Points on a hilly landscape, in no order, each with its height.
From any point a ball takes the steepest step (drop divided by distance) to one of its 2 nearest points. It stops when none of these is lower. Distance is the straight distance between rows; heights are no part of it.
Z_807 h=71.3: [ -2 -30 -25  13   6  18   3   1   1   4  28 -15  -8   1   5 -11  16  -4
  -2 -11   7  -4   8 -11 -12  17  11   1   9   1  -8 -22   6  13 -10   4
   3 -21  14]
Z_863 h=63.3: [  2   3  -4  -1 -19 -18  -1  -5  20  14  -4  18  -9  10   8  31   1   1
 -20 -19 -20   8  -7 -15  11  14  -9  14  -2   2  -9  -4 -19   3  -5  -8
 -29   1 -13]
Z_160 h=65.3: [-17   7  -3  13   5  -5  14  -6   0  -3 -32   2  -1  10  10 -21 -13  -5
   6   5  -7  -1  26  22 -11 -11 -17  -1  -5  -1  -4   5  18  14   6  -5
   0   6  20]
Z_883 h=17.8: [ -1   1  30 -39  36  -3  -4   3  -3 -17  -4   9 -21 -10 -13 -11  15  14
   8  17  -7  -4  -6  30   6   9  -3 -15   3   8   0   5 -15  -5  16   6
  23  11 -16]
Z_914 h=51.8: [-13  -3 -13  25  -1  -6   8  -4   1   6 -17   2   9  18  11 -10 -20 -15
  -4 -17  -9   0  18   4   3  -1 -18  14  -2  -5 -10  -9  10  14  12  -5
  -1  -3  23]
Z_805 h=20.6: [  3  21  26 -18  29  -1  -3  -4   9  -9 -21   8 -14 -16   9   3  -8  33
  -3   0  19   6 -12  22  -4  -3   0  -7  -5   7  11  23 -12 -24  10  13
   2  18  -8]
Z_545 h=47.5: [ -4   3 -15  30  -9   3   5  -6   6   5 -12   1   5  12   2  -9 -15  -9
  -1 -10 -14   3  23  -5 -12 -10  -6  17  -1   6  -1 -16  11  14   3  -8
 -14   1  11]
Z_808 h=64.3: [ -1   8  -1   7 -20 -21  -2  -5   8  17   0  16 -17  -7  -4  19  -4  -6
 -18 -29  -6   6  -9  -9   1  19  -6  12   0  -4  -7  -8 -30  -2   1   1
 -28  -3 -23]
Z_560 h=23.7: [  1  11  29 -28   5 -12 -13  -2   3  -9   7  -7   1 -11  -7  12  -1   7
   7  18  28   5 -23   5   3  -7   8  -9  -5   0   5  24  -3 -17   8   8
  18  14 -19]
Z_922 h=76.1: [  2  -7  -4   2   1  23 -11   4  -4  -4  34 -18   7  -7  -1   4  19 -20
   6  25  27 -23  -1  -7  -8 -13   1  -2  -2  -5   3 -12  11   1  -8   6
  11 -15 -14]
Z_72 h=69.4: [ -5 -19 -27  35   1   0  11  -7  -8  -5   8 -12   2  -1  13 -15   3   1
  15  -4 -16  -5  11  -7 -12  10  11  -7  10  -2 -14  -6  29  14   1   4
   3   0  31]
Z_894 h=14.9: [  4  16  12   3   4  -9   1  -2   5   8 -26   5  -5 -15   9  -3 -18  26
  -6 -14  13   8   0   8  -3   3   6 -18   1   0  15  11   9 -13   1   9
  -2   9   7]
Z_955 h=24.8: [  2  18  16  -5  -8 -10  -8  -2  -5  15  -6   5 -13 -10 -16   3 -12   6
 -10 -16  11   6  -5  -5  -5  16  12  -7  -4   0   9   3 -12  -8   8   9
  -4  -2  -2]
Z_739 h=60.4: [ 11 -17  -7 -16  -9   9   4  24   7  -1  17  -8   9  15   0   1  18  10
  -7   5   6  -3  -7  -9  22   1   3 -17  15   9   9  -1  -5  -7 -20  -8
   3  -3  -6]
Z_869 h=34.0: [  0 -16  -6  -1  -4  23 -10   5 -17   0  20   2  -3 -27 -10  -4  12  -2
 -10  17  23 -17 -10  -2 -20   7  10  -7   1 -11   4 -19   8  -4 -13  10
   3 -20   2]
Z_258 h=66.4: [ -3   1 -27  36   0  -5   2 -13  -7   3  12  -6   2  -6   8  -8  -4 -19
   1 -18  -7   0  14 -11 -12  -2  -3  19   7  -5  -6 -17  12  12   9   6
  -5 -20  27]
Z_136 h=62.7: [ -2   1  -3  -3   7  -6  19  -8   6   7  -9   7  -7  15   6   3 -10   1
   3  -7 -14   6  15  11   5  -1  -1  12  -2  10 -14 -12  -1  10  19   3
   4  12   8]
Z_118 h=78.8: [  0  -4  16  -1  -1  10 -14   4   2 -13  27 -10   5 -14 -12   5  10 -19
  11  35  32 -14 -13   0  -3 -16   9 -11 -10 -10  10  -2  24  -2  -4   6
  19 -10 -15]
Z_936 h=20.1: [  9 -12   3 -27   0  14 -10  14  -5   4  12  -8   0   3 -16   2   9  -1
  -2  14  15 -11  -2  -5  -3   4   7  -4   5  -2   3  -9  -9  -5  -7  -1
  12  -5  -7]
Z_6 h=20.8: [  7 -19   4 -16  24  17  10  26  -1  -7  24  -8   5  17  -3  -5  30   7
   6   1   3 -10  -8   2  30 -10  21  -6   4  20  -5  -7  -7  -1  -7  -2
  17  -2  -1]
Z_986 h=49.7: [ 14  -7   4 -18   9  -3   8   7  -1 -17  -1  -3   3  11   0   8   7  11
  17  14  -8   2   4   4   8  -6  -2 -12  13   9  -7   2  -1   1  -3  -4
  17  13  -4]
Z_138 h=64.5: [  2   0  -6   5   4  -5  21  -2   5  -3 -15  -3  -6  12  15 -10   0  16
  12  -4 -17   1  23  11   7  -6  -4  -1  16  11 -10  -6  12  11   5  -3
  10  17  13]
Z_2 h=44.0: [ -2  -1 -17  21  -1  -8  -5  -5 -26   0   0   6   8 -22  -8  -4  -3 -17
 -12 -27  -3  -6 -11 -13  -3  19 -13  14  10 -20  -1  -8  -9   7   3   8
  -5 -26  35]
Z_60 h=28.8: [  2 -21  -2 -19   9  24  -5  21   0   0  14  -4  -5   3 -13  -8  18  -1
  -6   6  12 -18  -4  -4   6   1  21  -3   7   4  -3 -20  -4  -2  -3   1
  11  -8  -3]
Z_145 h=19.0: [  9  13  10 -12 -12  -8  -9   1 -10  14   1   5  -2  -9 -17  15  -4   5
  -9  -1   9   4  -8  -9  -8   6   6   4   2   3   8   4 -15  -5  -1   4
  -6   1  -7]
Z_747 h=77.3: [  7   0  -7   0  -5   0   4 -14  12  10  24   8  -8  12   5  37  11 -16
  -2 -18 -22   3  19 -22  12  16  -4  31  -4   6 -17 -10 -29  11  -3   1
 -13  -8 -17]
Z_585 h=74.4: [  3  -5 -14  -5   2  25 -11   1 -12   4  28 -16   8  -6   0   8  18 -15
   1  12  19 -19   9  -7 -17  -4  -1   9   7  -6   4 -17  -3   2 -13   5
   5 -20  -4]
Z_420 h=17.4: [  7 -14  -8  14  -2  16  -5   4 -13 -21  20  -6  14 -10 -10   2  11  -6
   9  28   6 -14  -7  -7 -12 -12   9  -9  -3  -6   5   3  25  -4 -13   4
   9  -5   2]
Z_294 h=33.2: [  3   3  19 -27  -9  -4 -14   5   5   1  16 -11   2  -7 -13   9   7  -4
   6  19  31   1 -17  -6  -2  -2   1 -14  -4  -1   7  11  -1  -9  -1   6
  13   4 -22]
Z_519 h=53.1: [  4 -12 -12   8   2   6  13   9  -4 -14   9 -20  16  19  12   2  16  16
  28   0 -20   4  14  -8  19  -7   3 -11  18  15  -8   9  12  15 -26 -21
   7  17  -1]
Z_645 h=86.3: [ 15  -5  14  -6  -2   7  -5  21   0  -7   1  -2  12  -8  -7  -1  10  22
   1   9  17   3 -21  -4   9   0   8 -34   1  -7  14  13   1 -16 -25  -1
   6  -6  -7]
Z_70 h=50.9: [-16   7   7   0   8   6  -8 -13  -3  -5 -19  18  -5   3  -8   4 -25 -19
   0  14  -5  -2   3  13 -22 -15  -5  18 -21   1   4   8   5   6  17 -14
  -5   6  -8]
Z_573 h=19.2: [  1   8   2  -2   2 -12   6   0   3   8 -24   9  -3 -10   3  -3 -12  22
   0  -2   4   5   0  14  -1  -2   2 -14   8  -1   7   2  14  -2   5   1
   5   7   9]
Z_181 h=75.6: [  3  -3  -7  10   3   0   8 -14  27  15   7   8  -6  19  12  31   6  -5
  -2 -17 -29   8  17 -15  16  10  -1  34 -13   4 -22 -13 -18  14   7 -13
 -12  -2 -15]
Z_196 h=31.1: [-20  19  17  -7  20   1  -8 -14  -3 -16 -26  14  -2  -9  -2   2 -18   8
   6  21   5  10  -9  22 -18 -22 -15  10 -15   0  11  35   2  -4   3  -8
  -2  17  -6]
Z_543 h=31.5: [  6  -7   3 -24  -8   8  -6  12   7   4  22 -15   4  10  -9   8  15 -15
   3  17  22  -4  -1  -8   7  -1  -5  -5   0   4   3  -1  -6  -4  -2   4
   9   3 -21]
Z_321 h=55.2: [  7 -19  -5 -28  -8  21  11  23  10   0  18  -8 -11  20  -1  -6  17  15
  -3  -3  -7  -4   2 -12  34   9  11  -3  15  19  -2  -9 -15  -6 -10  -7
   5  -1  -9]
Z_430 h=70.7: [ -5   2  -5  10  -7   2  16  -7  15   4 -19   5   5  27  16   3  -8   6
   4  -7 -29   7  20   0   2  -9 -12  17 -11  12 -11  -2  -3  13  -2 -12
 -14  19   1]
Z_837 h=84.4: [  6  -5  19   0   3  -4  -5   9   1 -19   8   3  16 -11 -10   3   7  10
  10  23  22   3 -20   6   8 -12   8 -29  -6  -9   9  14  15 -11 -19   3
  17  -5  -7]
Z_526 h=60.8: [ -9   6  -1   3   6 -19  11   2  -4   8 -31   8   7   3  22 -18  -9  16
  -5  -8  -1  -2  10  26  13   6 -22  -6  10  -6  -2   9   6   7   2   4
   9   2  24]
Z_684 h=54.9: [ 12  16   2  -8 -20 -17  -3  -1  -1  12  -3  -4  11   2   7  18  -3  21
  -8  -7  -1  13 -14 -13   3  -4  -7  -6  10   7  15  12   3 -10 -15   2
 -20  14  -7]
Z_235 h=42.6: [ -1   5 -12  25 -10  -2  -2  -9   4   7 -10   6   5   6   0   0 -16 -17
  -9  -6 -11   0  13  -7 -16 -11  -8  26  -3   3   1 -19   1   5   2  -7
 -16  -5  -5]
Z_578 h=62.8: [  4   2  -9  14   8   4   8  -4  -4 -13   3 -25  21  -9  -1 -15  10  -4
  16  15  -6 -11  12   5  -3 -22  19  18  -7   2   4   4  12   6  12 -18
   7  15   7]
Z_221 h=2.8: [  3   7  -5   4  -8  -1  -8 -14  11  11   6   1   7  16   7  16  -2 -21
  -8   7 -10  -1  -1  -7  -3 -13  -8  30 -17   7  -7   2 -10  -3  12   0
 -11   9 -19]
Z_369 h=51.2: [-12 -12   9  -5  10  14  -7  12 -18  -1  -4  -5  -8  -6  -7 -29   0   9
  -1  -5   6  -6 -19  11   4  21  15 -32  -2 -26   4   8   3 -15   1  11
  17 -18  14]
Z_164 h=69.5: [ -6   4   2  11  13  14  14  -9  -2 -20 -27 -10   8  -8   1 -21  -3  -3
  11  21  -5  -7  24  16 -20 -21   2  10 -15   2   7   5  13   9   7 -20
   2  14  18]
Z_733 h=71.0: [ -2 -21 -26  26  -5  -1  10  -2  -5  -3  11 -13   1   8  16  -7   4   1
  11 -11 -11   0  11 -16  -4  21   1 -14  19  -3 -13  -8  23  18 -11   2
  -2  -5  34]
Z_316 h=40.6: [ -2  10  -4  17  -5  -6  -6 -12 -10  10   2  10  -3 -22  -5  -6 -14  -9
 -12  -2  11  -1  -2   4 -12   4   5   2   0 -15   6 -10  18   1  13   5
   1 -16  19]
Z_367 h=54.4: [-15  -6 -14  34   2  -6  -3  -9  -2  -2 -17  -1  12   9   6  -7 -27 -31
  -3 -20 -12  -2  18  -2  -6   3 -28  20  -5 -12  -9 -10   6  13  12 -11
  -2  -8  11]
Z_615 h=60.6: [-14  -2  -2  16  -2 -14 -12  -9   1  10  -9  11   0 -10  -5  -1 -26 -28
 -19 -17   7   2   0   6  -8  10 -17  16  -8 -16  -1 -11  -2   1  20  -6
  -3 -15  -8]
Z_771 h=35.5: [  1  14   9  25 -10  -5 -11 -11  -2  14 -14  10  -2 -15  -6  14 -22  -1
 -24 -14  17   5  -7   1 -19  -4   0  11  -2  -7  10   0  -5  -9  -8   1
 -16  -8 -17]
Z_802 h=29.3: [  9  -8  -5  13   0   3   2   5  -4 -21  14 -11  18   2  -4   1  13  -5
  18  22  -2  -8   0  -8   1 -16  11 -13   3  -3   4   7  24  -1 -10  -1
  10   4   1]
Z_91 h=27.7: [  3 -20   0 -12  27  25   0  24  -8  -2  28 -10   0   3 -10  -4  32   1
  -1   0   7 -23 -12  -1  19  -5  35   1   0  16  -4 -16  -3   9  -2   7
  16  -6   3]
Z_756 h=36.7: [  6   8 -16  22 -21  -8   0  -6  -1   9  -3   8   6   0   2  14  -9 -14
 -13 -10  -6   0   7  -7 -10 -11 -10  27  11   2   6 -17  -6   0 -10   0
 -27 -10 -12]
Z_169 h=56.3: [-23   4  10   6  11  -1 -16 -13  -7  -4 -19  20 -10 -10  -6   2 -36 -29
  -3   5   0  -1   7  19 -24  -4  -5  14 -17  -8   7   6  16   7  21 -13
  -4  -3  -7]
Z_128 h=49.2: [  7 -11  -1 -39 -12  18   2  13  14   7  19  -6  -8  23  -2   2  14   5
  -2   6  -4  -1   1 -11  19  12   0   7   0  10  -7  -1 -26  -6  -7  -1
   3   2 -13]
Z_337 h=82.6: [ -6  11   9 -10 -17 -17  -1   3  -2  13  -3   6 -15   9  -4  -4 -10   5
   3 -32 -15  13  -7 -12  22  29  -7  -9   1  -3  -3   9 -21   1   5   7
  -8  -3   3]
Z_127 h=41.3: [-18  14  12  -4  12   0  -4 -15  -3 -19 -25  14   2  -1  -2   3 -15 -10
   7  23  -9   4   2  15 -19 -19 -12  13 -20   5   2  27   3   0  11 -11
 -10  19  -4]
Z_949 h=58.4: [  5   6   0 -20   4  -7   5  -7   5   0  -9   9   2   9   7  11  -3  13
   1  14  -8   6  -8   8   2 -12  -5   9  -4  10  -4   6  -5  -5  15   4
   2  20  -2]
Z_886 h=18.3: [ -5  16  16  10  14   1  -3  -8   8   4 -30   8 -10 -11  10   1 -29  19
 -13 -11  20  10   1  14 -13  -7  -4 -14 -12  -4  17  16  12 -14  -2   6
  -2   5   9]
Z_760 h=29.8: [  7  17  -4  12 -23 -12  -8 -11  -8  17  -1   6   7 -10  -2  18  -7 -10
 -16  -3  10   0  -7  -2  -8 -11  -4  22   9   1   7   1  -9  -6 -12   6
 -22  -8 -17]
Z_191 h=57.9: [  5  18   5 -13 -16 -20  -6   0   9  13   5   0   5   6  10  23   6  12
  -8  -3   1  18 -20 -11   6  -2  -5  -4  -3   9   1  18 -10 -10  -1   6
 -19  16 -15]
Z_846 h=25.4: [ 10   3  -6   3  -9  -9   6   3   0   2 -17   7   7  -9   5   3  -3  26
   7   2  -7   4  -2  -1   0  -7   2 -19  17   0  10  -4  24   0  -9  -1
  -1   9  13]
Z_31 h=62.5: [ -4   7   2  14 -11 -21  -6  -6   2  17  -4  13  -9 -12  -6   6 -13 -17
 -20 -26   3   5  -6   0  -1  15  -7  10   0  -7  -1 -12 -16  -2  12   3
 -15  -9 -14]
Z_59 h=29.7: [  4  12  20 -28  10  -7  -5   4  -3  -1 -11   4 -14 -11 -12   0  -4  24
   8   0   6   4 -10  10  -2   9  10 -19   1   5   6  12 -16 -14   7   7
  10   9  -6]
Z_985 h=72.7: [  4 -14 -24  13   6  20  -4  -4  -7   1  28 -15   1   2   0   0  15  -5
   6   1   5  -7  16 -13 -22   2   9  11   9   0  -5 -17   3  14 -16  -2
   4 -14   6]
Z_898 h=59.2: [ -6   7   5  -6   4 -18   8   6 -11   4 -25   3   3  -4  12 -17  -4  21
   1 -15  -6  -3   4  20  20  19 -11 -15  18 -10  -1  15  -3   0   5   6
  11   2  29]
Z_495 h=45.4: [  0   5 -15  20 -14 -12  -2  -4 -23   5   9   2   2 -19  -4  -6  -1 -19
  -8 -25   8   2  -5 -14  -3  22  -9  -2  15 -25   0  -7  -8   4  -9  12
 -15 -30  24]
Z_931 h=56.5: [  4  10  -9   7 -24  -5   6  -3  12   0 -15 -13  24  16  15  -1  -3  -6
  -5   3 -15   8   6 -10   0 -21 -14   7  -2   9  12   7  13   2 -12  -6
 -26  20   0]
Z_579 h=65.4: [ -1   7 -19  26  -7 -15   1  -7 -10   6  10   6  -2  -9   1   1  -6 -29
  -8 -22   3   0  11 -12  -8   0  -6  15  12  -5  -4 -24   1   6   5   8
 -11 -27  11]
Z_304 h=6.2: [  7   3   6 -23 -14   9  -8  13  -7  13   5  -3  -7   0 -20   0   5   9
  -3   3  12   0  -7 -11  -6  12   6  -8   5  -2   8   0 -18  -7 -11   1
  -1  -4 -11]
Z_185 h=28.5: [ -3  19  23 -19   1   0 -10   1  -7   8  -7   1 -24  -2 -14  -7 -15   9
   2 -15   9   3  -6  -3  -7  18  15 -16  -7  -4   8  12 -17 -15  11  15
   6  -2  -7]
Z_415 h=56.6: [-10  -1   8 -21   8  -8  -1   8 -12   1 -12  -3  -8   3  -4 -22  -3  10
  10 -10  -7   0   1  14  16  21  -1 -22  15 -12  -5  10  -8  -4   5   4
  16  -7  18]
Z_534 h=53.5: [-11  -7   6  -8  13   3  -5   8 -24  -3 -12  -2  -2  -9  -8 -24  -3  13
   6  -7  -2 -10 -12  12   5  28   9 -22   6 -28   2  14  -4  -8   1   8
  19 -14  26]
Z_891 h=58.8: [-14  -3  -8  16   2  -9 -11 -10  -1   4   3   2  -2 -13   5   4 -18 -43
 -18 -20   2  -5   7   3  -7   2 -18  31  -6 -14  -8 -28 -11   5  25  -4
   3 -21 -13]
Z_620 h=19.8: [  9   9 -11   3 -16  -9   4  -9  13   9  10  -5   6  24  13  21   3  -7
  -5   1 -17  10   3 -15  10  -9  -8  18  -6  12  -4   6  -6   2   0   2
 -17  16 -13]
Z_301 h=21.1: [-10   5  -1   3   4   4 -17 -20  20   0  -3   1   5  18   9  19   2 -29
  -6  13 -13   0   2  -6  -9 -14  -7  25 -32  -5 -15  12 -11  -2  13 -12
 -13   9 -23]
Z_538 h=83.7: [ -8  10   9 -14 -10   0  -7   5  -9  15   2   2 -23  24 -11  -7 -10   1
   4 -35 -13  11 -15 -15  21  32 -13   0  -6 -19  -5   8 -28   0   6  11
   4 -16  -8]
Z_364 h=43.3: [ 10  -8  -1  -5   6  -4  11   8   4 -19  10 -17  12  20   7   6  12   5
  26  10 -10   3   8  -2  14 -12  -1 -12  10  10  -4   6   9   2  -8  -7
  14  16  -8]
Z_40 h=42.7: [ -7   4  -8  19   2  -4  -8  -7 -26   6  -2   7  12 -26  -7  -8 -12  -7
 -16 -14   7  -8 -12  -2  -7  18  -6  11  -1 -27   5  -3   4   2  14   7
   2 -23  36]
Z_638 h=70.3: [ -1 -33 -26  10  -4  11   6   5   0   3  26 -12  -5  -2   7 -21  15 -10
 -10 -10   6  -7  -5  -9  -6  25   6  -6  14  -5  -4 -16   1   3 -10  14
  -2 -27  23]
Z_627 h=68.9: [-17  10   6  10  15   4   9 -10  -4 -13 -32   6  -6  -2   3 -20 -14 -12
  11  15  -8  -4  29  22 -19 -14 -11   5 -14   3   2   7  14  13  12 -11
   0  12  16]
Z_317 h=38.5: [  1  15   3  27  -6  -5 -11 -14  -7  14  -5  13  -5 -25  -7   2 -20  -8
 -20  -7  18   3  -3   7 -17  -3   5   9  -4 -15  12  -8  10  -2   4   3
  -8 -20   1]
Z_385 h=41.2: [ 11   5  -7   4 -16  -9   2  -1   6  -9  -3 -13  16  -3   0   5   4   0
  10  20   0   0  -5 -10   4 -21   2  -4  11   1  12  10  22  -6  -3   2
   2   9   0]
Z_275 h=66.0: [  6 -27 -15   5  -4  16   7  18   1  -1  11   4  -2   4  -3  -6  15  10
  -6   3   3  -2  -5  -8  -2   7   8 -23  15   4   0 -14   9   0 -19  -4
  -1 -12  12]
Z_242 h=68.5: [  2 -34 -22  10  -5  15   9  17  -1   2  25   4 -10  -1   1 -16  24   4
 -11  -9   0 -14 -15  -9   7  17  21 -17  15  13   0 -15   7   2 -14  12
  -7 -19  15]
Z_119 h=64.4: [ -2   3  -6  14 -12   2   8  -4  12  -2 -17 -13  24  19  11  -2  -8  -8
   4   0 -23   8  20  -7  -7 -15 -12  13 -15  10   1   7   1  11 -10 -16
 -24  24   1]
Z_308 h=87.9: [ 16   0   8  -8 -11  -2  -5  11  -4  -4  -7  -5   7 -10  -3   8   1  29
   2  -1   2   7 -10 -12   2   8   3 -33  13  -4  15   8   3  -8 -28  -3
  -4   3   0]
Z_260 h=57.2: [-12  -5 -13  28   5  -6  -2 -10   1   5   4  -5   2   0   7  -2 -18 -35
 -10 -27  -9   2  18  -4  -2   3 -20  32  -7  -7 -15 -23  -4  10  21  -6
   2 -13  -6]
Z_612 h=32.4: [ 12  -2 -12   4 -13  -3   1   1  -6  -2   1   0   7  -6  -6  10   2  10
   5  11  -4   0   2 -11  -6  -3   3 -11  18  -3   8  -2  15   0 -10  -3
   0   0  11]
Z_604 h=50.4: [  5  10  -9   3 -20 -10   4  -1   6   7 -15   1  15   9   9   8  -9  10
  -5   3 -11   7  -4  -6   0 -15 -10   6   4   7  12   3   9  -2  -8  -2
 -16  13   0]
Z_875 h=57.5: [  3   9  -3   1   4  -3   6  -8   5  -7  11 -28  15   3   1  -7   7 -11
  23  14  -3  -3  11   0   2 -21  12  20 -10  10   0   6   4   6  17  -9
   8  22 -10]
Z_867 h=67.6: [ -4  -3 -23  33  -1   1   6 -13  -6   0   6  -8   4  -8  10 -18  -2  -9
   6  -4  -8  -8  12  -5 -14  -1   7   8   3  -6  -6 -13  25   9  15   5
  -2  -9  32]
Z_613 h=62.6: [-15   5  -5   9   5 -10  15  -1   0   0 -31   4   5  15  24 -21  -8   2
   1   0  -8   0  23  26   4  -4 -25   2   7  -5  -8   7  16  13   3   2
  12   8  24]
Z_639 h=28.3: [  3 -19  -8   9  -5  21  -9   0 -21 -13  22   3   4 -28 -12   0   5  -1
  -1  23  13 -12 -11  -3 -24  -1   7  -8  -2  -9   1  -7  19  -4 -14   9
   7 -11   3]
Z_815 h=41.8: [ 11  -3   1 -40 -14  -1   3   3  15   3  17  -5  -6  24   8  15  14   6
   5  10  -7  12  -1 -15  21  12  -8  -6  -4  12  -9  10 -23  -1  -8  -2
  -2  11 -10]
Z_658 h=31.9: [ 13   7  -7 -19 -15 -11   5  -9  18   5  21  -7  -2  26  16  24  11   1
   7   7 -12  14   2 -18  18  -1  -8  -1  -3  14  -9  12  -5   5  -4   3
  -9  18  -9]
Z_537 h=81.3: [ -1   5   7 -17 -16  -9   0   1   7  12   5  13 -22  10 -11   6  -4  -3
  -2 -20 -16  11  -1 -15  13  26  -6   0  -2   3 -11  -4 -25   5   3   5
 -13  -5  -2]
Z_531 h=47.6: [ -3 -13   5   0   3  17  -1  20  -7   5   1   7 -12  -8 -10 -29  10  16
  -2  -8   8  -3 -21   6   9  11  24 -34  -2  -9   5   0   3 -16  -6   8
  10 -19   0]
Z_584 h=4.1: [  1   4  32 -27  39  -6  -3   3 -10 -22  -8  10 -10 -23 -15  -5   8  15
   8  20   9  -7 -11  33   2  -3   5 -15   5   4   8   9  -2  -4  10   4
  26   4 -11]
Z_28 h=51.4: [  0  13   0   0  -3   5   1 -13  11   1  15 -20  10   7   6  -8   2 -21
  12  15   1   0   8  -2  -3 -23   8  29 -24  12   0   7  -1   4  22  -5
  -2  20 -15]
Z_732 h=24.4: [  4  14  25 -16  30  -3  -1  -2  -1 -10 -17   6 -19 -26  -6  -5  -6  27
   3   4  15  -2  -8  27  -1   1  10 -17   0   1  14  16  -4 -15  12   8
  15  11  -4]
Z_844 h=59.6: [  4  -9  -9  11   6   3  18   4  -2 -13  -5 -10   3  12  15  -3  14  22
  26  -4 -23   0  22  -2  10  -5   8 -11  23  13 -13  -3  16  17 -15 -15
  11  15  11]
Z_715 h=63.9: [ -2   8  -8  19 -14 -20  -3  -4  -8  16   3  13  -7 -20  -7   8 -10 -26
 -15 -26   9   2   2  -3  -5   7  -7  16  10  -8  -1 -22 -15   1   1   8
 -14 -22  -9]
Z_29 h=43.7: [  0 -10   8  -5  -1  23 -10  20  -6   9   6   3 -12 -15 -19 -19  13  14
  -8   1  17 -12 -20  -1  -2  10  25 -22  -2 -11   9  -6   0 -17  -8   8
  10 -18  -6]
Z_785 h=16.4: [ -4  24  24 -20  16  -8  -9  -9   8  -8  -3   3   1 -12   6  11  -5  21
  -2  11  24   8 -26  15   0 -14   2   2 -14   1   4  29  -8 -27  16   7
   6  17 -16]
Z_737 h=54.8: [ 14   5   8 -26   4 -16   5   1   6 -11  -7   3   5   8  11  11   5  22
  13  14 -11   9 -10   9  13  -3  -9  -8  10  12  -6  10  -5  -6   4   3
   3  21  -6]
Z_800 h=16.6: [  3 -18  16 -25  30  14  10  16  -1 -14   0   5 -11  12  -9 -16  19   7
   7   6  -3  -2   3  20  12  -3   5 -22   8  12 -11 -12  -5   1  -3  -3
  19   0  -4]
Z_273 h=66.1: [ -1  -2   0  11  13  11  12  -6  -1 -21 -11 -24  23 -13   0 -19   4  -5
  11  21   1  -9  17  14 -13 -24  10  18 -17  -1   9   6  12   7  10 -25
   4  15  12]
Z_908 h=63.4: [ 12 -21 -13   3  -6  13   5  22   1  -6  14  -2  12  10   2   2  19  11
  -4  10   6  -3 -10 -10  10  -3   0 -25  14   5   7  -2   9  -2 -26  -9
  -1  -7   2]
Z_184 h=60.9: [  2  10   1  -2 -19 -16 -10  -2  13  19  -2  11   3  10  11  28   7   7
 -22 -10 -13  12 -18 -11   7   5  -9   6  -3   4  -4  10 -18  -7  -7  -4
 -29   9 -16]
Z_773 h=79.2: [  0  -3   1 -12 -11   0   2  -5  13   7  19  13 -21  11  -8  17   5 -19
  -2 -23 -16   8  15 -24  14  27  -5  16  -5   4 -20 -14 -32  10   2   4
 -14 -12  -7]
Z_354 h=23.6: [-11  20  20   2  19   5  -9 -11   2 -10 -30  10  -4 -11   2   6 -30  18
  -3   7  16  13  -8  15 -20 -19  -7  -2 -15  -1  16  31   6 -10  -6  -2
   1  16  -3]
Z_360 h=38.4: [ -9   9   6   6  -2   5  -7 -15  17  -8   1  -8   7   9   5   1  -1 -36
   1  16  -1   6   9  -4 -16 -21  -2  18 -34   9  -7  14  -3   2  17 -13
 -19  17 -21]
Z_244 h=11.3: [  8 -18  13 -23  29  14  12  25   0 -16   8   0   4  19  -3  -9  24  10
   8   8   1  -2  -4  11  23 -11   6 -14   5  16  -6  -8  -9   0 -10  -8
  20   2  -6]
Z_225 h=2.3: [  1  -9  20 -39  25   5   4  10  -3 -13  -5   5 -16   3 -13 -13  13   9
  10  11  -6   0   2  22   9   6   1 -18   5   8  -9  -7 -14  -2   6   3
  21   5 -11]
Z_702 h=60.7: [ -2   4   0 -15   5 -10   4  -5  10  10 -14  20  -9  10   1   9  -7   6
  -5   0 -10   7  -2  11   4   0  -3  10 -10  10 -11  -3  -9   1  18   1
  -5  13   0]
Z_614 h=39.1: [ -6 -15   4   2  -5  25 -10  10 -13   7  15   3 -11 -30 -17 -21   7   3
 -12   2  21 -13 -18   3 -13  13  18 -16  -6 -15   3 -11   6 -12  -6  12
   4 -20   2]
Z_809 h=73.8: [ -3   0  -6   9  -3   1  20 -12  23  12  -8   7  -2  27  23  20  -1  12
   4 -17 -34  13  21 -10  20   5  -5  26 -15  11 -21  -6  -5  19  -1 -15
 -14  10  -5]
Z_149 h=82.1: [ -1   1  23   2  -3 -10  -6   2  10 -22  16   1   5 -12 -12   3   4  -4
  19  32  24  -2 -18   3   4 -20  15 -22  -7  -6  11   9  24  -5 -11   6
  18  -2 -14]

Where does a ball stop that starts at each point below?
Z_369 -> Z_420
Z_733 -> Z_31
Z_136 -> Z_364
Z_985 -> Z_221
Z_891 -> Z_760
Z_908 -> Z_221
Z_127 -> Z_894
Z_837 -> Z_221
Z_160 -> Z_420
Z_578 -> Z_221
Z_40 -> Z_760
Z_72 -> Z_31

For each start below, name every point that the ball comes to, in order.
Z_164 -> Z_273 Z_578 Z_875 Z_28 Z_360 Z_301 Z_221
Z_337 -> Z_537 Z_773 Z_747 Z_181 Z_809 Z_430 Z_119 Z_931 Z_604
Z_627 -> Z_160 Z_613 Z_526 Z_898 Z_415 Z_534 Z_369 Z_531 Z_29 Z_614 Z_869 Z_639 Z_420
Z_615 -> Z_891 Z_260 Z_367 Z_914 Z_545 Z_235 Z_756 Z_760
